Each row is a point on a tangle of strands that fork, close into loops and nearly touch. The rows are in no order.
Two points are linked if the straight distance between their rows is under 9.29. Some points are linked to none.
j956: [-3.66  2.39  1.37  0.04  0.98 -0.93  0.22  1.51  2.15  1.79  4.53  1.49
 -1.83 -0.75 -1.77 -1.71 -0.23 -3.30 -1.24 -0.11 -3.92 -4.93  0.05 -0.22
 -2.03 -0.19 -0.17 -1.41 -3.11 -1.41  0.66 -1.86 -1.53 -0.54  0.73 -0.54
 -1.61]
j803: [ 2.13 -4.12 -0.64  0.15  2.49 -1.76  3.05 -0.52  5.88 -0.29 -4.69 -2.16
 -3.73 -4.22  1.04 -2.65 -0.12 -0.62  1.20 -0.60 -2.11 -0.03 -1.34  0.03
  0.85  0.16 -1.74 -3.61  3.78 -0.67 -4.12  3.74  0.90 -2.61  3.89 -2.67
 -1.00]
j599: [-1.27 -0.33  1.22 -0.56 -1.27 -0.01  2.06  1.88  0.11 -3.71 -1.59 -1.85
  1.86  2.35  3.39  0.60  1.69 -2.20  0.10 -0.79  0.23  3.39  0.88  0.65
 -1.44  0.81 -1.05 -0.55  2.52 -0.32  2.20  0.01 -1.13 -1.35 -1.92  1.21
  1.18]
j682: [ 5.60  1.29 -1.38  2.99  0.47 -1.60 -1.09 -3.19 -2.26 -2.47 -0.85  0.15
  1.39  1.10  1.78  2.20 -1.50  0.41  1.27 -0.66  3.78  2.57  1.86  0.91
  1.61 -0.42  1.65 -0.13  1.06  1.92 -2.34 -1.03  2.60 -1.12 -0.88 -1.00
 -0.13]
j224: [-4.79 -1.24 -0.08 -2.90 -2.62  2.76 -0.45  3.66 -2.70  2.89 -1.19  0.63
  0.39  1.69  0.52  1.99  1.41  1.24 -0.73 -1.74  1.17  3.37  0.00  0.60
  0.68  0.62 -1.22  2.80 -0.16  1.37  4.24 -0.49 -2.25  2.25 -0.61  1.85
  0.17]
j817: [ 3.33 -2.19 -0.67  0.59 -0.01 -0.03  0.10 -1.59  0.99  2.46 -4.29 -0.69
 -0.09 -1.16  1.03 -1.12 -1.67  2.39  0.51  0.14  3.60  4.03  2.72  0.88
  1.58  1.71 -0.02  1.14  4.25 -0.84  0.02  1.65  0.95  1.07  0.60 -1.89
 -1.17]
j300: [ 6.82 -0.38  0.27  1.82  2.14 -0.24  0.58 -1.13  2.34  0.63 -2.74 -0.66
 -1.15 -3.82 -0.77 -3.65 -3.90  2.33  1.42  3.75  2.49  0.53  2.97 -1.06
  1.06  1.42 -0.11 -0.30  1.51 -3.25 -0.53  2.67  1.81  2.67  0.65 -1.83
 -0.36]
j275: [ 4.75 -0.16 -2.84 -2.34  2.71 -0.14  1.29 -3.68  1.42  4.75  0.07  2.89
 -3.15 -2.95 -1.32 -0.89 -1.74 -3.37  0.18 -0.65 -1.58 -4.09  0.97 -1.15
 -0.69 -2.94  2.10 -4.30 -1.93  0.23 -0.31 -0.03  2.26  0.43  2.73 -3.80
 -3.33]
j930: [-5.35 -5.40  1.47 -1.67  1.39  2.23  1.05  0.75  0.17  1.18  2.35 -1.56
  0.19  3.39 -1.89 -0.90  4.46  2.18  1.43 -0.02 -6.15 -2.74 -3.96  0.40
  0.69  1.35 -1.41  1.77 -3.88  3.01 -2.15  2.86  0.61  2.08  3.54  2.97
 -2.15]
j46: [-0.66  0.69  1.23 -0.59 -0.48 -1.17  1.25  1.76  0.66 -2.41 -2.07 -1.21
  2.11  1.23  2.28 -0.74  0.53 -2.01 -1.59 -0.41  2.49  3.63  2.54  0.38
 -1.70  1.36 -1.50 -1.38  2.88 -2.27  1.98 -0.79 -1.85 -1.06 -1.88 -0.60
  0.06]
j847: [ 5.96 -0.15 -3.47 -2.99  2.06 -1.16  1.14 -2.88  2.61  3.58 -0.49  1.81
 -4.29 -4.18 -1.90 -1.12 -3.24 -1.50  0.98  2.07 -0.93 -4.73  0.65 -0.92
  0.11 -3.58  3.40 -4.30  0.28  0.74  0.06  1.01  2.89 -0.24  1.35 -1.72
 -2.97]
j219: [-3.33  3.71 -1.51 -0.66  0.59 -0.63 -1.97  1.06 -2.88  2.08  1.12  1.68
  1.89 -0.20 -0.59  3.05 -1.26  0.15 -1.94  0.08  5.52  2.94 -0.10  0.69
 -0.98 -2.98 -0.84  0.92  0.35 -0.32  2.62 -3.82 -2.72 -0.25 -2.94 -0.44
  0.49]
j73: [ 1.03  0.57  2.13  4.40 -0.40  0.57 -0.93 -1.26  0.15 -2.46 -0.48 -1.56
  1.61  0.96  0.10 -2.68 -0.67  4.55  0.70  4.66  4.89  1.80  1.68 -1.12
 -0.85  1.22 -0.03  1.13  0.97 -4.47 -0.58  0.80 -1.16 -0.66 -2.40 -0.29
  2.29]
j347: [ 1.52  2.58  0.02  2.47 -0.42 -0.33 -2.68 -3.23  0.99 -1.42  2.13  1.18
 -1.17 -1.58 -0.78 -1.96 -1.91  1.28  1.43  1.95  0.01 -3.65 -0.56 -1.05
  0.21 -0.40  2.90  0.59 -1.83 -0.63 -2.22  0.06  1.12 -0.11  0.45  0.62
  1.39]
j674: [ 2.87  1.48  1.34  3.40 -0.16 -0.36 -0.38 -2.00  2.31 -3.02  1.39 -0.17
 -0.70 -0.83 -0.56 -3.46 -2.03  1.79  0.74  2.62  0.61 -2.10  0.13 -0.56
  0.09  1.84  0.95 -0.33 -1.16 -2.25 -2.58  0.35  0.92 -0.28  0.79 -0.03
  1.91]
j667: [ 2.09  3.63 -1.39 -1.41 -1.31 -2.07 -1.15 -1.41  3.58  0.16  0.33 -1.40
 -1.87 -3.93 -1.65 -1.87 -3.59 -1.72 -1.29  3.84 -1.53 -4.20  0.64  0.93
 -2.09 -2.10  3.06 -3.09  2.25 -2.27  1.65 -0.45  0.34 -2.66 -1.56 -1.80
 -3.53]
j556: [-5.32 -6.27  1.06 -3.23 -0.36  2.89  1.52  1.67 -0.51  2.19 -0.12 -2.22
  0.62  2.80 -1.19  1.33  4.47  1.34 -0.54 -0.46 -5.59  0.10 -2.89  2.23
  0.01  0.89 -1.37  1.42 -1.98  2.65 -0.82  1.61 -0.01  1.30  2.34  3.12
 -2.00]
j213: [ 4.10  1.07 -1.58 -1.05  1.51 -0.17  1.03 -2.51 -0.70  4.47  1.55  4.05
 -1.45 -2.19 -0.65  1.17 -0.53 -2.55 -0.79 -1.83 -1.83 -3.28  1.00 -1.17
  0.08 -2.85  1.75 -2.36 -1.85  0.18 -0.02 -1.07  2.38  0.34  2.15 -3.96
 -2.22]
j108: [ 0.95  3.93 -0.86  1.08 -1.07 -0.01 -4.38 -2.83  0.21 -0.81  2.82  1.29
 -1.19 -2.42 -1.77 -0.18 -3.29  2.33  0.93  3.14  1.34 -3.19 -0.81 -0.12
 -0.21 -1.73  3.93 -0.29 -1.43 -0.30 -1.00 -0.64 -0.02 -1.26 -1.73  0.60
 -0.22]
j993: [ 2.45  5.44 -1.05  4.24 -0.07 -1.06 -1.19 -0.51 -3.19 -1.50  2.79  3.26
  2.68  0.85 -2.01  0.83 -1.97 -1.03 -1.35 -0.43  1.86 -3.02  0.23 -0.99
 -0.65 -1.84 -0.32 -0.10 -4.09 -1.02  0.44 -3.39  0.38  0.59 -2.47 -2.64
  0.23]
j856: [-1.08  5.99 -1.04 -0.10 -1.11 -2.14 -3.35 -0.29 -0.62  0.01  2.04 -1.13
 -0.11 -1.44 -0.85  2.62 -3.33 -0.90 -1.20  0.74  1.56 -1.51 -0.36  1.10
 -1.53 -3.72  2.68 -1.37  0.41  0.12  2.02 -3.09 -2.25 -2.76 -4.39 -1.19
 -1.76]
j858: [ 3.61  0.33 -1.07 -0.91  1.47  1.74  1.13 -0.67 -2.39  4.27  1.40  4.95
  0.62  0.28 -0.29 -0.06 -0.33 -2.81 -0.84 -3.31 -0.76 -2.84  1.39 -2.59
  1.20  0.54 -0.37 -0.81 -3.62  0.03 -0.24 -0.74  2.58  2.14  3.35 -3.79
 -0.92]
j424: [ 5.66  0.24 -2.50 -2.80  1.06 -0.56 -0.44 -2.11  3.16  2.19 -1.18  0.77
 -3.66 -4.85 -2.16 -2.57 -4.10 -0.12  0.94  4.52 -0.22 -3.46  0.95 -0.22
 -0.10 -1.98  3.02 -2.91  1.15 -0.99  0.37  0.92  2.30  1.75  1.00 -0.62
 -2.13]
j159: [ 2.01  0.89  1.89  4.49 -0.21 -0.45 -0.16 -1.93  2.59 -3.90  0.62 -1.52
 -0.13  0.88  0.66 -4.34 -0.78  4.19  0.78  3.27  1.39 -0.20 -0.03 -1.88
  0.54  3.05  0.32  1.08 -0.90 -2.56 -2.17  1.91 -0.06  0.47  0.73  0.40
  3.29]
j731: [ 1.56  1.68  1.21  1.10 -0.03 -1.99  1.17 -0.27  1.53 -2.62 -2.54 -1.64
  2.13  0.44  1.58 -0.63 -1.87 -0.39 -1.62  2.87  4.33  3.63  3.28  0.86
 -3.47  0.15 -1.53 -1.75  3.96 -4.53  1.58 -2.08 -1.57 -1.64 -3.08 -1.75
 -0.01]
j209: [ 0.46  0.18 -0.26 -0.62 -0.48  0.38  1.95  2.68 -3.27 -1.17  0.58  1.53
  2.94  3.15  1.24  2.60  1.42 -3.01 -0.45 -2.65 -0.63  0.24  0.92 -0.84
  0.34  2.09 -1.63  0.18 -2.55  1.40  1.74  0.11  0.61  1.00 -0.04 -0.30
  1.03]
j895: [ 2.92 -0.05 -0.83  1.72  0.23 -0.75  0.88 -0.96 -3.84 -4.86 -0.41 -0.16
  2.76  3.28  3.10  4.94  2.22 -2.94  1.40 -3.51 -0.90  1.72  0.45 -0.60
  1.69 -0.59  0.21 -1.08 -0.23  3.86 -0.88  0.03  2.50 -1.85 -1.38  0.69
  1.34]
j93: [-3.62  1.42  0.77  1.08 -0.59  1.18  1.38  2.99 -2.42 -3.72 -0.08 -0.48
  4.42  4.63  1.29 -1.58  0.76  0.07  0.24  0.56  4.17  1.52  0.53 -2.04
 -1.35  1.67 -2.07  2.01 -2.90 -3.26  2.97  0.95 -2.21  1.42 -2.67  0.84
  3.16]
j864: [ 3.43  1.92 -1.30  2.10  0.31  0.34  0.57  0.65 -4.71 -1.17  2.04  3.98
  3.51  3.64  0.67  2.53  0.53 -2.26 -0.11 -2.89  0.85 -1.40  0.66 -2.07
  1.93  1.46 -0.58 -0.17 -4.22  1.17 -0.04 -1.18  2.74  0.77  0.51 -2.34
  1.00]
j480: [ 3.13 -3.45 -1.80 -2.18  1.58 -2.27  1.74 -1.52  4.56  1.75 -5.32 -0.83
 -3.43 -5.21  0.96 -0.35 -1.28 -1.04  0.84 -1.27 -0.15  1.45  0.36  1.78
 -0.25 -0.55  0.22 -2.22  5.77 -0.09 -2.56  1.74  1.44 -1.27  2.16 -2.41
 -2.38]
j658: [ 0.75  6.03 -2.20  3.40  0.48 -1.50 -1.20  0.11 -4.66 -1.13  2.65  2.97
  2.72  1.76 -1.43  3.72 -1.43 -1.68 -1.01 -0.64  3.61 -1.96 -1.21 -1.54
  0.16 -2.92 -0.93 -0.40 -3.68  0.19  2.30 -3.90 -0.91  0.73 -3.09 -1.30
  0.27]
j186: [ 0.20  5.90 -1.17  0.92 -0.83 -0.98 -3.77 -1.73 -1.58 -1.10  2.59 -0.09
  1.06 -1.81 -2.01  1.47 -4.12  2.11 -0.01  3.06  3.15 -2.38 -0.47  0.09
 -0.85 -3.00  3.88 -1.43 -0.30 -0.51  0.75 -1.77 -1.09 -2.82 -4.26 -0.98
 -1.22]
j545: [-0.51 -1.87  1.19  2.33  0.75 -2.99  1.80 -0.12  5.78 -4.27 -2.38 -3.55
 -1.99 -1.03  1.01 -2.46  1.70  1.26 -0.66  0.49 -2.31  1.91 -1.20  0.57
  0.79  1.39 -0.87 -0.96  3.99  0.05 -3.02  2.88 -0.78 -3.25  0.92  1.47
  2.64]
j263: [-2.41  3.54 -1.26 -0.69 -1.41 -1.34 -4.36 -1.05 -1.97  0.47  2.73 -0.89
 -0.89 -1.94  0.16  6.14 -0.91 -0.17  0.09 -1.14  0.81 -0.50 -2.20  1.56
  0.25 -4.94  3.56 -0.85  1.45  3.68  1.16 -3.71 -1.64 -2.51 -4.12  0.99
 -1.12]
j281: [ 0.57 -2.90 -1.02 -0.54 -0.34  0.01 -2.85 -1.29 -2.30  1.30 -1.11  0.31
 -1.18  0.02  0.69  5.52  2.22  0.63  1.50 -4.00 -2.44  1.11 -0.97  1.27
  1.77 -1.42  1.03  0.91  1.30  5.31 -2.05  0.01  2.46 -0.73 -0.20  2.37
 -0.93]
j448: [ 1.99  0.22 -0.68 -1.29  0.62  1.92  2.43  1.74 -2.76  3.23  0.32  4.64
  2.41  1.06 -0.07 -0.98  0.07 -2.68 -1.51 -3.20  0.08 -1.20  0.79 -2.49
  0.90  2.48 -2.67  0.01 -3.52 -0.79  1.38  1.28  1.72  3.02  3.02 -4.46
 -0.51]
j133: [ 2.21 -1.39 -0.06  1.48  0.46  0.15 -1.40 -2.22  1.95  0.77 -2.98 -2.27
 -1.06 -0.47  1.06 -1.12 -1.40  4.23  1.44  1.95  4.47  3.94  1.95  0.51
  1.06  1.18  0.77  2.09  4.75 -0.55 -1.05  2.22 -0.05 -0.33 -0.81 -0.07
  1.02]
j634: [ 4.22  1.02 -1.21  2.24  0.62 -2.27 -1.00 -2.55 -2.04 -4.18 -1.14 -0.73
  1.64  2.03  3.39  3.60 -0.14 -1.23  1.94 -1.98  1.63  3.02  1.54  1.01
  1.01 -1.07  1.66 -0.47  2.66  3.45 -1.56 -0.89  2.14 -2.39 -1.88  0.45
  0.40]
j857: [-1.14 -1.85  1.05  0.27  0.36  1.22  5.23  1.73 -2.46 -7.48 -0.02 -3.16
  4.23  3.11  3.56  2.33  4.02 -4.25  1.58 -1.63 -2.44  0.55 -1.24  0.19
 -1.44  0.58 -0.79 -0.52 -0.80  1.82  0.71  1.62  0.47 -1.08 -1.55  0.67
  0.98]
j232: [-1.47 -2.49  0.88 -0.76 -0.05  2.03  5.55  3.16 -3.31 -3.40  1.44 -1.11
  3.26  3.53  1.23  2.51  3.41 -3.96  0.48 -2.31 -2.47  0.30 -1.21  0.15
 -0.49  1.97 -1.45  0.73 -3.58  1.68  1.22  1.42 -0.52  1.03 -0.51 -1.01
  1.05]
j433: [ 1.25  1.12  1.17  2.93  0.54  1.26 -1.54 -0.34 -3.73  0.15 -0.37  1.18
  2.43  2.11 -1.04 -1.58 -1.21  4.52  0.18  2.53  6.28  2.70  1.89 -1.74
  0.78 -0.23 -0.68  1.95 -0.37 -3.17  0.30  0.08 -0.12  0.61 -2.07 -0.46
  0.96]
j332: [-4.34  2.25 -0.21 -0.63 -0.70  0.32  0.57  3.76  0.44  3.10  3.09  1.92
  0.20 -0.02 -1.98 -0.64 -0.44 -3.34 -2.69 -1.46 -1.18 -2.58  0.63 -0.99
 -2.88  1.06 -2.56 -0.10 -2.78 -1.72  3.08 -2.70 -2.81  1.23 -0.39 -1.05
  0.05]
j321: [-3.29 -4.24  0.85 -3.29 -3.21  2.52  1.49  2.56 -1.51  1.15 -2.04 -2.12
  1.24  2.35 -0.37  0.64  2.28  0.45  0.19 -1.67 -1.49  3.14 -0.21  0.60
  1.63  2.29 -0.34  3.11  1.07  1.95  2.48  1.55 -2.14  1.90  0.57  1.52
  0.92]
j807: [ 3.51 -0.18 -1.26 -1.91  0.10 -2.51  1.95 -0.40  0.68  0.97 -2.76 -0.15
  0.68 -1.67  1.81  1.80 -0.39 -3.44 -1.72 -1.93  1.64  4.15  3.27  1.73
 -0.79  0.63 -1.11 -3.20  4.18  0.30  0.75 -1.12  0.48 -2.07  0.36 -3.38
 -2.05]
j489: [-0.91  0.15  0.18  0.10 -1.33 -1.76 -2.06 -1.82  2.78 -0.29  0.62 -0.80
 -2.72 -2.73 -0.39  0.85  0.03 -0.95  0.21  0.00 -2.21 -1.97 -0.41  1.47
 -1.16 -1.75  2.10 -0.74  1.97  0.77 -1.40 -1.08  0.16 -2.84 -0.34  1.28
 -0.31]
j755: [-2.60 -1.44  0.29  1.47 -0.90 -0.78 -1.94 -1.71  1.46 -4.40 -0.95 -3.44
 -1.29 -0.15  3.23  2.85  1.98  1.27  1.66  0.14 -1.92  2.55 -1.37  1.55
 -0.96 -1.00  0.57  0.59  3.25  3.15 -2.02 -0.05 -0.92 -3.13 -2.70  5.58
  1.30]
j866: [ 2.61  0.26 -0.25 -0.71 -0.36 -1.57  1.39 -0.21  0.76  0.96 -0.58  0.75
  0.64 -1.75  0.68  0.39 -0.51 -3.10 -1.68 -1.91 -0.48  0.72  2.40  1.06
 -1.21  0.57 -1.01 -2.87  1.25 -0.30  0.20 -1.31  0.15 -1.71  0.90 -3.15
 -1.48]
j680: [-5.14 -3.19  0.04 -3.48 -1.35  2.55 -0.68  1.82 -1.77  3.89 -0.36  0.67
 -1.24  1.15 -0.29  5.60  2.85  1.21 -1.50 -1.73 -3.74  0.46 -1.91  2.69
 -1.74 -1.68 -0.77  0.70  0.46  3.25  0.66 -2.51 -1.05  1.23 -0.43  3.35
 -2.59]
j711: [-1.30 -2.39  0.83 -2.51 -0.28  1.46 -1.11 -0.45  3.36  3.48 -2.10 -0.34
 -3.50 -2.07 -0.52 -5.27 -0.90  3.05  0.06  1.33 -0.11  1.35 -0.56  0.78
  1.96  1.23  0.09  2.50  1.84 -2.23  0.35  2.22 -1.48  3.15  3.33  0.72
  1.16]
j530: [-0.58 -2.40  0.94 -3.57 -0.03  2.46 -2.19 -0.41  1.81  5.38 -0.79  1.36
 -4.06 -1.37 -0.44 -4.82 -0.49  1.68  0.56 -0.60  0.12  0.05 -0.55 -0.21
  2.07  0.69  0.64  2.78 -0.41 -1.12  0.13  1.34  0.04  3.73  3.94  1.46
  1.39]
j413: [-7.05  0.63  3.50 -0.51 -1.58  1.07 -2.07  1.98  1.99 -0.22  2.85 -0.73
 -2.29 -0.66 -0.77 -4.31  1.41  2.48 -0.42  1.94  0.12  0.39 -2.07 -0.55
  0.48  1.53 -0.23  1.85 -1.64 -1.62  0.21 -0.45 -3.53 -0.17 -0.06  3.62
  2.29]
j42: [-3.28 -4.73  1.70 -1.23  3.20  2.13  1.31  0.57 -0.56  2.49  2.68 -0.28
 -0.14  3.02 -2.22 -2.23  3.80  1.29  2.65 -0.73 -6.03 -3.61 -3.10 -1.47
  2.02  1.77 -1.46  1.17 -4.80  1.63 -1.88  4.16  1.79  1.78  4.53  2.29
 -1.93]
j624: [-1.68 -3.95  0.15  1.81  0.54 -0.27  0.54 -0.37  0.70 -2.97 -0.84 -3.20
 -0.16  1.30  0.33 -0.64  3.01  1.93  2.15 -0.25 -4.38 -0.15 -3.09 -0.54
  2.48  1.55 -0.43  1.72  0.31  3.18 -3.55  3.90  1.25 -1.04  1.59  2.99
  2.17]
j664: [-4.49 -0.64  2.18 -0.43 -2.35  1.82 -2.08  2.00 -0.10  0.23  2.11 -0.94
 -1.42  0.95 -0.45 -1.27  1.54  1.71  0.48 -0.02 -1.80 -0.51 -1.99 -0.06
  0.16  1.36  0.55  2.39 -1.35  0.72 -0.28 -0.38 -1.67 -0.13 -0.16  3.70
  1.47]
j303: [ 3.22 -2.35 -0.70 -2.18  0.50 -1.71  1.56 -0.94  2.30  2.39 -4.62 -0.68
 -0.97 -3.22  1.27 -0.18 -1.26 -0.51 -0.65 -1.43  2.42  4.27  2.59  2.25
  0.71  1.06 -0.22 -0.90  5.60 -0.41 -0.41  0.76  1.32 -0.52  1.02 -1.96
 -2.01]
j842: [-1.50  0.60  1.28 -0.13  0.75 -2.08  0.30 -0.72  3.27  0.80  2.25 -0.01
 -2.01 -1.88 -1.47 -0.91  0.35 -2.43  0.42 -0.24 -4.45 -4.63  0.44  0.18
 -1.53 -1.92  1.14 -2.07 -0.66 -0.39 -1.21 -1.01  0.21 -2.57  1.35 -0.54
 -2.47]
j973: [-2.93 -1.90  1.35  0.61 -1.25  0.87 -1.31  0.94 -0.38 -1.42  1.42 -1.31
 -0.84  1.32 -0.02 -0.04  2.67  0.94  0.93  0.00 -3.66 -0.82 -1.72  0.07
  0.30  0.84  0.34  1.76 -1.04  2.39 -1.87  1.17 -0.06 -0.92  0.54  4.42
  1.42]
j531: [ 0.55 -0.51  0.80 -0.55 -0.77  1.74  1.89  3.09 -1.18  0.82  0.28  2.72
  3.10  2.53 -0.67 -4.49 -0.23 -1.24 -0.97 -1.11  0.27 -0.96  0.65 -2.32
  0.38  4.05 -1.69  1.44 -3.36 -2.72  1.79  1.39  0.15  2.59  2.78 -3.20
  1.16]
j867: [-0.28 -1.59  1.04 -1.45  0.14 -0.20  0.16 -0.74  6.58  1.40 -2.54 -1.65
 -4.23 -3.01 -0.85 -5.03 -1.27  2.89 -0.48  2.74  0.57  1.11 -0.32  1.15
  1.24  1.17 -0.10  1.24  3.75 -2.57 -0.35  2.67 -0.62  1.90  3.50  0.29
  1.11]
j33: [-1.65  2.20  0.02  1.33  1.34  0.73 -1.08  0.54 -4.81  1.67 -0.07  2.51
  2.52  1.42 -1.70  0.50 -1.30  2.79 -1.53  1.57  7.26  3.28  1.31 -0.86
 -0.03 -1.94 -0.87  1.99 -0.14 -3.07  1.67 -2.29 -1.24  0.45 -2.43 -0.66
  0.58]
j555: [ 2.18  3.24 -0.27  0.11 -1.45 -1.48 -0.36  0.28  0.69  0.27  0.57  1.14
  1.39 -1.89 -0.91 -0.96 -2.41 -0.95 -1.40  1.38  1.58 -0.67  1.87  0.64
 -1.81 -0.27  0.16 -1.36  0.18 -2.49  0.69 -2.56 -0.07 -0.39 -1.17 -2.59
 -1.26]
j141: [ 1.63  3.86  1.17  1.02 -0.03 -1.25 -0.06  0.55  0.02 -0.87 -0.64 -0.52
  1.53 -1.56 -1.89 -0.83 -3.10 -0.15 -1.42  3.97  4.39  1.20  2.94  0.36
 -3.54 -1.55 -0.69 -2.38  1.89 -4.43  1.69 -2.24 -2.45 -1.29 -3.64 -2.23
 -1.40]
j151: [-2.25  1.44  0.77 -0.33 -0.63  1.02  0.94  3.48 -0.94  1.06  0.60  2.78
  2.13  1.78 -1.09 -3.03 -0.75 -1.67 -2.47 -0.11  1.01 -1.08  1.17 -1.29
 -2.31  2.73 -3.18  0.86 -3.05 -3.36  2.34 -0.59 -1.59  2.10  0.42 -1.79
  1.23]
j574: [ 7.09 -0.26 -1.26 -0.04  1.40 -0.54 -0.30 -2.46  2.46  1.02 -1.79  0.62
 -1.92 -4.76 -1.02 -2.51 -4.07  1.37  1.89  3.51  1.28 -0.69  1.62 -0.58
  0.28 -0.21  1.16 -1.89  1.27 -1.71 -0.77  1.53  2.69  2.66  1.15 -1.72
 -0.97]
j8: [-2.12 -0.58  1.25  1.18 -0.77  0.09  0.40 -0.09  0.66 -5.21 -1.33 -3.52
  0.54  1.54  3.83  0.88  2.03  0.00  1.51  0.03 -0.10  3.58  0.06  0.44
 -0.80  0.15  0.44  0.32  3.01  0.36  0.18  0.03 -1.39 -2.45 -2.86  3.31
  2.26]
j988: [-5.61 -4.79 -0.24 -2.44 -0.37  2.20 -1.06 -0.08 -0.43  2.32  0.74 -0.32
 -0.57  2.40 -0.24  4.13  3.95  2.50 -0.21 -1.10 -5.88 -1.12 -2.52  2.61
 -1.80 -1.51 -0.05  1.09 -2.34  3.93 -1.52 -1.11  0.82  0.41  1.19  3.99
 -3.21]
j585: [-5.47 -5.26  1.38 -4.10 -2.01  4.09  2.84  3.58 -1.24  1.20 -0.25 -1.62
  0.85  2.75 -1.26  0.67  3.94  0.32 -0.71 -0.90 -3.92  0.38 -2.12  1.51
 -0.24  1.50 -1.08  3.05 -0.82  1.29  0.87  0.98 -1.77  2.00  0.88  2.12
 -0.46]
j507: [-2.86  5.51 -3.17 -0.83  0.25 -1.46 -2.13  1.00 -3.11  3.48  1.77  1.00
  0.66 -0.80 -0.52  5.76 -1.38 -0.66 -1.98 -0.85  4.28  1.40 -1.30  1.32
  0.10 -3.91 -1.05  0.42  0.27  1.47  3.29 -5.10 -2.87 -0.15 -2.84 -0.40
 -0.72]
j699: [-3.93  2.20  0.71  0.75 -0.89  0.53  0.95  4.39 -1.45 -2.60  0.83  1.24
  3.68  3.12 -0.17 -1.00  0.09 -1.64 -1.95  0.16  2.21  0.22  0.27 -1.85
 -2.77  2.04 -2.81  1.04 -3.37 -2.89  3.26 -0.45 -2.83  1.26 -1.77  0.67
  2.84]
j63: [-1.10 -3.73  0.97 -1.97  0.93  2.48  0.05  0.08 -0.39  3.33  0.95  0.89
 -2.32  1.20 -1.53 -2.18  1.71  0.33  1.65 -2.00 -4.06 -2.92 -1.39 -1.89
  3.07  1.15 -0.24  2.29 -3.31  0.79 -0.58  3.22  2.42  2.67  4.03  1.68
  0.41]
j207: [ 0.08 -2.94  0.98  2.52  1.54 -2.04  1.20 -0.60  3.52 -2.78 -1.12 -2.53
 -1.35 -0.69  0.41 -2.03  2.56  1.60  0.76 -0.03 -3.78 -0.93 -2.82 -0.60
  1.62  1.90 -1.26 -0.90  1.23  1.64 -4.51  4.09  1.70 -2.23  2.73  0.80
  1.89]
j621: [-3.69 -0.09  1.12  1.28 -0.71 -2.19 -3.56 -2.10  3.62 -2.70  0.38 -3.03
 -3.47 -2.13  0.17  0.98  1.00  1.31  1.02  2.06 -2.85  0.20 -2.23  1.75
 -0.94 -1.42  1.37  0.15  2.30  1.95 -3.34  0.52 -1.44 -3.43 -1.29  4.30
  1.02]
j185: [-1.49 -1.48  1.81  0.75  0.11 -1.18  0.92 -0.14  7.26 -2.03 -2.82 -3.68
 -2.98 -1.94  0.18 -3.40 -0.43  3.34 -0.46  2.04 -0.14  2.12 -0.60  1.44
  1.36  0.99 -0.13  0.28  4.93 -0.97 -1.70  2.80 -1.10 -0.72  1.65  1.14
  2.45]
j314: [ 5.09  1.09 -0.25  3.35  0.65 -0.07 -0.95 -1.31 -2.88 -0.08 -0.81  1.13
  2.19  1.45  0.20 -0.04 -1.47  2.08  0.50  0.30  4.49  2.62  2.58 -1.02
  1.87  0.51 -0.11  1.00 -0.02 -1.12 -0.89 -0.38  1.86  1.05 -0.24 -1.37
 -0.81]
j127: [-2.53  4.31 -2.66 -1.32 -0.19 -0.77 -1.61  0.43 -2.67  2.92  2.37 -0.17
 -0.95 -1.08  0.38  7.43  0.15 -1.11 -1.28 -1.61  1.00  0.36 -2.05  1.98
  0.33 -4.86  0.77 -0.82  1.09  3.59  2.52 -5.58 -2.15 -0.69 -3.13  0.72
 -1.36]
j831: [ 6.12  3.66 -1.16  4.29 -0.01 -0.92 -0.20 -1.01 -3.71 -2.62  2.77  3.51
  3.21  1.70 -0.30 -0.36 -1.20 -1.30 -0.17 -0.82  0.52 -3.08  0.76 -2.04
  1.20  0.64  0.36 -1.03 -4.54  0.09 -1.38 -2.13  2.35  0.68 -0.28 -2.93
  0.26]
j850: [ 1.54 -1.46  0.04  1.15  1.05 -0.26  3.59  0.08 -3.92 -7.01  0.15 -1.18
  3.75  3.30  3.77  4.62  3.63 -4.29  1.74 -3.00 -3.17 -0.50 -1.05 -0.85
 -1.01 -0.08 -0.27 -1.64 -1.59  3.14 -1.06  0.78  2.44 -2.13 -1.13  0.23
  0.99]
j582: [ 0.17 -3.09 -0.04 -2.85  1.38  2.73 -0.24 -1.14 -0.13  3.88 -0.08  0.79
 -2.61  0.94 -1.09 -6.11  0.27  1.05  1.25 -1.54 -1.59 -2.33 -1.14 -2.36
  3.43  2.76 -0.02  2.77 -2.23 -0.83 -0.38  3.02  1.32  4.99  4.52  0.12
  2.14]
j142: [-4.68 -1.22 -0.26 -3.17 -2.29  2.45  0.09  4.00 -2.04  3.78  0.68  1.42
 -1.05 -0.15 -0.18  4.66  2.01 -0.07 -1.35 -2.13 -0.55  1.94 -0.47  1.51
 -0.45 -0.51 -1.73  1.77  0.40  1.99  2.75 -2.05 -2.23  1.87 -0.60  2.29
 -0.69]

A fork is a point with three links, a tip a point with one. Leave the first point through the second and follow the links. Name the first fork or tip that comes.
j599, j46 => j303
j680, j142 => j556
j658, j993 => j433
j300, j574 => j151

Name the points in between on the shortest way along the links from the first point to the second, in order.
j219, j864 => j33 j433 j314 j682 j634 j895 j850 j857 j232 j209
j207, j582 => j545 j185 j867 j711 j530
j448, j621 => j531 j151 j332 j956 j842 j489
j699, j275 => j151 j531 j448 j858 j213
j711, j142 => j530 j582 j63 j42 j930 j556 j988 j680
